Points on a hilly landscape, in no order, each with its height.
From any point a ball rolls to the lowest of the 2 points nearest to it. It stops when none of these is lower. Distance is the straight distance between rows; heights are no part of it.
gafa height 462: [  2 -20  -1   2  10 -10   0   3  12   1 -11   4   4   3  -8  -9  11   2
   4  -3  -9   3]
guvo height 453: [  7  -5 -12 -14   8   3  -8  -8   9  11  -2  -2   6 -13   7  -3   2  -9
  -7  19   7 -21]
gase height 383: [ -3  -5 -19  -5   3  -1 -13   4   7  17  -8  -1   2   3  -2  -5   9 -10
  -7  21   5 -16]
pufer height 222: [-17  -6  -8  -6  -6  11 -14   1   6   7  20 -12   0  10   0  21   2  -2
   6  -4  -5   5]
taleg height 359: [-12  -9   6  11   0  -3  -9   8   8  -6 -17  -5   9  15  -7  -3  -5   4
  13  -3 -11  18]
vuri height 653: [ -4 -15   7  -8   2  -8  16   1 -21   2   1  -8   5   0   6   0  23 -14
  12  -6   6  -8]
fide height 268: [ 10  13 -10 -14   0   2  -3  -2   8  -1  -5  -8  -2  -8  -3  -9  -6  35
  -8   3 -11 -16]
linib height 603: [ 11   0   1   5  -3  -1  -1   0  23  12 -27  -1  -7   5  -8 -15 -12   1
  -6  -4   9 -11]
kuli height 684: [ 23  25 -10  -1   9   8  -7   7   4  11  -6   4   1  13  -4  -9 -13   7
  -8  11  -2 -23]
pog height 593: [ 15  -3  11   1   9   4   9   3 -11  -9   4  20  -4   3 -11 -14   6   7
  -2  -4 -13  -2]
Dip height 190: [ -3  -2 -13  10 -12   9  -1   4  -7   7   3  15   4  12 -15 -20  -2  19
   0   4   2   0]
duze height 22: [ -5   8 -14 -13 -14   2  -7   7   1  -1   2  -6  -5  -4  -4  -4   7  31
  -8  10  -9  -7]
Sepo height 252: [ 16   9   5   4  -3 -11  -9 -11  -9   4 -15  13   4  -6  17  12  -2  -9
   8  -3  10 -22]
vemef height 179: [ 25   7   8  -3 -11   0  -3  -8  -4   1 -16   9  -4   0  10   1  -5 -12
  -1 -10  10 -26]
Pigaz height 290: [-18  -7 -11   4 -18   5 -12   4   1   0   9   3   8  17  -6   2  -2  10
   7  -8   1  13]
munan height 216: [-18   0 -20 -14 -18   4  -8   5  -1   8   6 -12  -4   9  -4   2   6  16
  -2   7  -5  -2]
dek height 540: [ 22  -6   1  -6  12   9  -5  -2  -2  -1   9  20   6  -6 -11 -10  16   0
  -6   5  -6  -6]
Fafiv height 584: [ 12  -9   0  -6  25  -6   6   0   6  -4  -6  -4   2  -8   4 -18  -6 -12
  -7   0  -3  -8]
gope height 544: [ 12  -4  -4  -2  -6  16  -6 -12  -8  13  -9  12   0   4 -10 -12  14 -12
  -7   1   7 -20]
Pivig height 724: [ -2   9  -3  -6   7   1   4   5  12   3 -11  -9 -11  11  -6 -15 -20   2
  -9  10  -9  -6]
suk height 533: [  2  -2   4 -12  -8  15   3   9  14   0 -27 -25  -1   7 -15 -22  -8   6
  -8   3  -3  -2]
lur height 445: [ 24 -17   3 -14   7   8  -3  -5 -13 -10   1   7  10  -7  -1 -19   9 -12
  -6  -3  -3 -11]
Tugof height 219: [ -3   5  -4  10   0   7  -5  -1  13  -2  -7   5   6   6 -10 -11 -25  27
   3   0  -8  13]
tofe height 632: [ -6 -10  12  -7  26  -6  15  -8  -5 -14  -2 -18   4 -16   4   6   3  -5
   4  -6  -2  12]
tubi height 495: [ 13  11   6  14  19 -18  -1  -4   5   7  -2   9   9 -23   8  19   8   4
   5   7  19   0]
bute height 278: [  1   2   3  12 -16  -5  14   5   7   5  24 -13  -5  -7   8   7  19 -10
  -2   5   1  18]
mosu height 701: [  4  15 -14   4   6   0  -4   9   7  14 -10  -1  -4   8 -10 -17 -13  16
  -9  16  -2 -13]
Suguz height 356: [-20  -4   4   1  -6   7  -2  -9 -11   4  -4 -15  -7  13   3  12   2 -16
   8 -13  -1  -1]
Mesin height 461: [ 16   5   7  19   4 -15   5   1   0   5   4   8   4 -25   0  13  23  -1
  -2   4  13  10]
Sivul height 362: [ 17  16  -7  -3  -2  -2 -15   1   6   9  11  18   3  -4  15  13  -4   1
  -3  15   6 -12]
ror height 658: [ -3  -9   7   4  -7  17   1  -7  -7  -5  -6   4   1  17 -13  -8   0  11
   9 -12 -14   7]
soli height 504: [  3  -4  -4   3  15  -8   0 -10  12  10  -2   7   1 -16  13   3   0  -6
   0  12   8 -15]
dusun height 243: [  2  -3  -4  18  -4  -3  -4  -2 -14   1  -1  25   3   5 -10 -13   5   8
   3  -7   5  -2]
duri height 518: [  0   4   1  13  14 -15   8  -3  12   6   8   9  -5 -20  11   9   0   6
   0   6  10   2]
bur height 478: [-12   6   9  10  11 -15  17  12  -1   2   7 -10  -7  -9   4   9  11  -7
   2  10   7  16]
tukol height 664: [ 24  15  -7 -13   7   3   0   9   3   1   9   6  -2   0   4  -4 -12   9
  -8  11  -8 -20]
kegip height 381: [-18   1  -8  19  -5  -9  -1   3   7  -8  11   3  13   2 -13   3   4   5
   4 -20  15  27]
lodo height 368: [ 17  14   2  23 -12 -21  -2  10   0  -6   9  18   2 -11   1   4  -1   6
  -5  -6  12  13]
fuv height 399: [-13   3  16   2   1   5   1   4 -16  -2  19 -17   0  -1   4  31  12  -8
  15  -5   4   7]
paduk height 676: [ -6 -12  -4   3   1  -6   7  -1 -10  10  -3   6  -3   3   2  -3  16 -13
   5   2   5 -10]
tefi height 690: [  5 -10   0 -12  -4  15   7  -5  -2  -3  -5  -3  -1   9 -14 -18   0   9
  -4  -4 -15  -4]
zolog height 657: [ -8   1  14  -2  16 -10   6  -4  -7 -12 -15 -11  -2  -8  -2  15  -3  -1
   5  -9  -8  11]
sav height 631: [  2  -2  15   2   9  13   6  -2  -3 -13   5   8  -4   8 -15  -5   0  11
   3 -10 -20  13]
Pemo height 751: [  1   7   1 -14   7  -7   8   8   7  -7   0 -10 -10   3  14  -7 -22 -11
  -7   9  -9  -7]
retud height 723: [ -1  -2  -6 -11   2  14   6   9  -1   3  10  -5   1  13 -19 -14   9  16
  -3   4 -14   4]
Pilel height 517: [-12   2   5  11   0 -16   6  19  -2   5  10  -7   1   9  -4   6  17  -9
   6  -5   3  23]
dafos height 307: [ 25  -1  12  -5   4   5   0 -11 -12  -5 -11   9   2  -6   3 -11   2 -16
  -6  -9   6 -21]
tor height 424: [-16  13   7   8   5  -8  10  -2 -14   1 -11  -3 -16   6   5   2 -13  -8
   0  -2   1   1]
vovi height 470: [  5  -1  -3 -13   4   9  15 -14  12   7  -3 -11 -11 -12   9 -12 -15  -9
 -13  -1  12 -17]
zari height 442: [ 13  18   3 -16   8  14  -7 -23   2   9  -1   8  14   2  18   3   0 -17
   0  12  10 -13]
fosis height 378: [-15  -1  -1  16  -8   1 -20  -5   2 -18   1   6   7   0  -5  17 -12  10
   6 -16   2  17]
Zuto height 393: [ 10  -9   3   9  -6  -8   9   6   5   5  17   1   2 -13   4   5  30  -8
  -1   3   5   8]
badob height 700: [-17  -6 -18   8 -16 -11  -9   5   7  11 -14  -1  -1  13  -1 -10  -8  -3
  -1   6   8  -2]
sefe height 638: [  5   4  -3 -12 -11   1   1   8  -8  -1   4   7 -11   5   5  -7  -8   1
  -7  12  -9 -15]
Zonu height 107: [ -8   3  -4  17  -3   8   1   5   1  -4   8  14   5  10 -16 -14  -8  18
   2  -4  -1  18]
bebi height 275: [-12   4  -3  15  -4  -9   5  -8 -18  -4   0  17  -2   0  -6  -2  -5  10
   4 -15   8   6]
Pigi height 111: [-13  -6  -5  -1 -11  -5   1   6  10   7  20  -4  -4  -1   8  13  10  -2
   3   1   1  15]
femu height 425: [ -2  -1   3  -4   2  28 -12  -2  -6 -12  13  -5  -9   7 -10  12  -9   3
  -3  -2 -19  -1]
Sado height 339: [-20  -1  -9  14 -12   8 -14   1   7 -16  14   5  19   6 -14   9  -5   7
   8 -18  11  17]
pud height 297: [  5  -2   3   3 -15 -14  -2  -9 -14  -3  -3  19  -4 -11  15  10   2   5
   7  -4   3 -12]
Fidob height 417: [  3   4   3  16  -3 -21   2   0   8  -5   5   6  -2 -16  -1  10   4  11
  -2 -11   4  24]
dulat height 266: [-12 -11 -15 -18  -8  -3   0  13   3  12   8 -10   0  10   2  -3  11  -7
   1  10  -3  -6]
dazed height 596: [ -4 -13   3 -13  18   1   9  -6   4 -11   2 -13  -1  -9   7  -7  -6 -10
  -3  -2  -7   4]
mimum height 550: [  7   3  -5 -10  -3   7   6 -10  22  11 -16  -8 -14  -3  -6 -10 -15   5
 -14  -8   8 -13]
subaz height 295: [-17 -11  -7 -12  -8  17  -4 -14   2   6   6 -16  -4   7   1  12   0  -9
   2  -7  -5  -5]
vive height 541: [ -6 -17   2 -14  12  -4  10   8   4 -12  14 -19   4  -8  18  -6   3 -14
  -1  10   1   9]
lom height 447: [-13  11   6   9  15 -19  16   8 -14   5  -5  -2 -10  -5   8   4  -5  -6
   3  13   7   1]
Gup height 84: [-14 -10   0 -13  -5  -3  -4  16   4   4   6 -14   4  21   0   3   8 -11
   8   1 -11   6]
kesur height 689: [ -9  -4  -8  11  -3  -9   1  -4   1  14 -16   3  -8   4   2  -7   1 -14
  -3   2  10 -10]
Dubel height 485: [  1  -8  11  -6  -2   3  -4   2   7 -16   9  -3  -2  -3  -1  16   7   1
   2  -9 -16  18]
dop height 574: [  3  -4  -5   1 -18  10   2 -12 -13   9  -5  14 -11   7  -5 -12   1   1
  -4  -5   2 -16]
nagi height 345: [-10   8  11  12   0   7   5  -5 -13  -5  17  -6  -4 -12  -1  29   8   2
   4 -11   5  21]
vop height 397: [ 18  29  -7 -19   7  10 -11  -5   5  10   5  11  11   9  16  11  -3  -6
   1  14   1  -9]
sosel height 622: [  2 -13   9  -6  11 -19  15   7 -18  -2 -12  -5   8 -11  -1   7  17  -6
   8  -1   4   1]
gol height 426: [ -2   9  -5  25 -16 -10   1   0   9 -11  13  -3   6  -6 -10   5   3   0
  -7 -16   7  32]
nos height 799: [ 24   8  11  -4  17   0   7   5  -1  -9  19   9   3 -14  13  -2   1  -7
  -4  11   3  -9]
matu height 396: [-17   6   7   8 -13   1  -1 -12 -15  -2 -15  -4 -13   7   3   7 -12  -8
   1 -14   4   2]
piriv height 466: [-15  -8  10  -9   9  -1  10   6  -1  -4  15 -17   3   0   8  12  13 -13
  10  -2  -2  10]
pab height 406: [ -8 -10  -1  17   3 -21  -5   7   6   0 -20   5   7   6  -6  -8   0   6
   9  -4   1  11]
dor height 335: [ 13  16  -1  14  -5 -13  -7   5  -5   1  12  24  -1  -6  13  10  -5   2
  -2   3  12  -4]
Fivap height 770: [ 13   9   5  -5   8 -13   7   8   0  -4  -6  -4  -3  -1  21  -4 -16 -17
  -1   7   3 -20]
nem height 783: [ 12  12  11   2  24  -8  14   2 -11  -4   1   2  -1 -10  14  -1  -4 -11
   3  12   9 -16]
dodu height 553: [  4 -13  11 -15 -10   1   8   0  -2 -16  18   1  -1 -12  12   7  11   0
   3  -4  -8   9]
dup height 418: [ -6  -5   2  -1 -22  17  -6   5   7   4 -27 -16   4  14 -10 -13  -9  11
   3   2  -6   5]
tal height 377: [ -6   6   2  -3  -1  16  -9  -9   3  -6  -4  -5 -13   7  -3   6 -21   2
  -5  -2 -14  -1]
Gize height 312: [ -4   9  -1   5  -8  23 -14  -6   9  -3 -15 -11   0   7 -10  -1 -28  20
  -1   0 -10   2]
zusa height 527: [ 13 -12   4  -1  25 -13   4   4  11  -4  -1   5   4 -15  -2  -6  11  -4
  -3   1  -4   1]
tokap height 305: [-20  11   0  13  -2   2   2  -9 -23  -7  10   5  -3  -5  -4  20  -5   6
   4 -15  10  15]
Mozez height 582: [ 17  -2  14  -1  22 -15   5   6 -10  -7  -5   4  11 -21   2   4  16  -8
   2   7   6  -2]
gido height 379: [-13  -6  -9 -15  -4  15   9 -17   7   8  -2 -15 -12  -4   4  -2  -7  -7
  -9   0   1  -8]
simo height 340: [-16  -6 -11   6 -26  16 -12   1   1   2 -12  -8  17  15  -9  -7 -13  15
  11  -3   2   8]
niza height 263: [ -9  -8   3  -6  -2   7  -7  17   8  -4  -6 -15   5  23 -10  -4  -2   0
   6   9 -18  10]
par height 606: [ -1  -9   2 -19 -17   5   4   4 -11  -9  12   0  -6   4   9   1   4  -5
   0   4 -11  -4]
Bati height 421: [ -6  -7   2   6 -11  -5 -16   3  16 -12   1   2   2  -2  -1  15  -4  12
   4  -9  -8  23]
tulug height 493: [ 15  11  -1 -13   1  19 -11 -22  -2  14  -7  11   5  -2   1  -3   4 -16
  -9   5  10 -19]

Call two points neighbours if one is among the 2 nearest of the other. Go from one point of each pair to the other, from neighbour to neighbour, staying as low as possible. Name the highest point that can't be avoided.
dor, Zonu | dop
duze, vemef | dazed
vemef, Sado | gol
duze, Gup | dulat

Where does a ball stop that starts at each point below?
tefi | vemef
bur | Pigi
linib | Pigi
vive | Zonu
Fivap | Sado
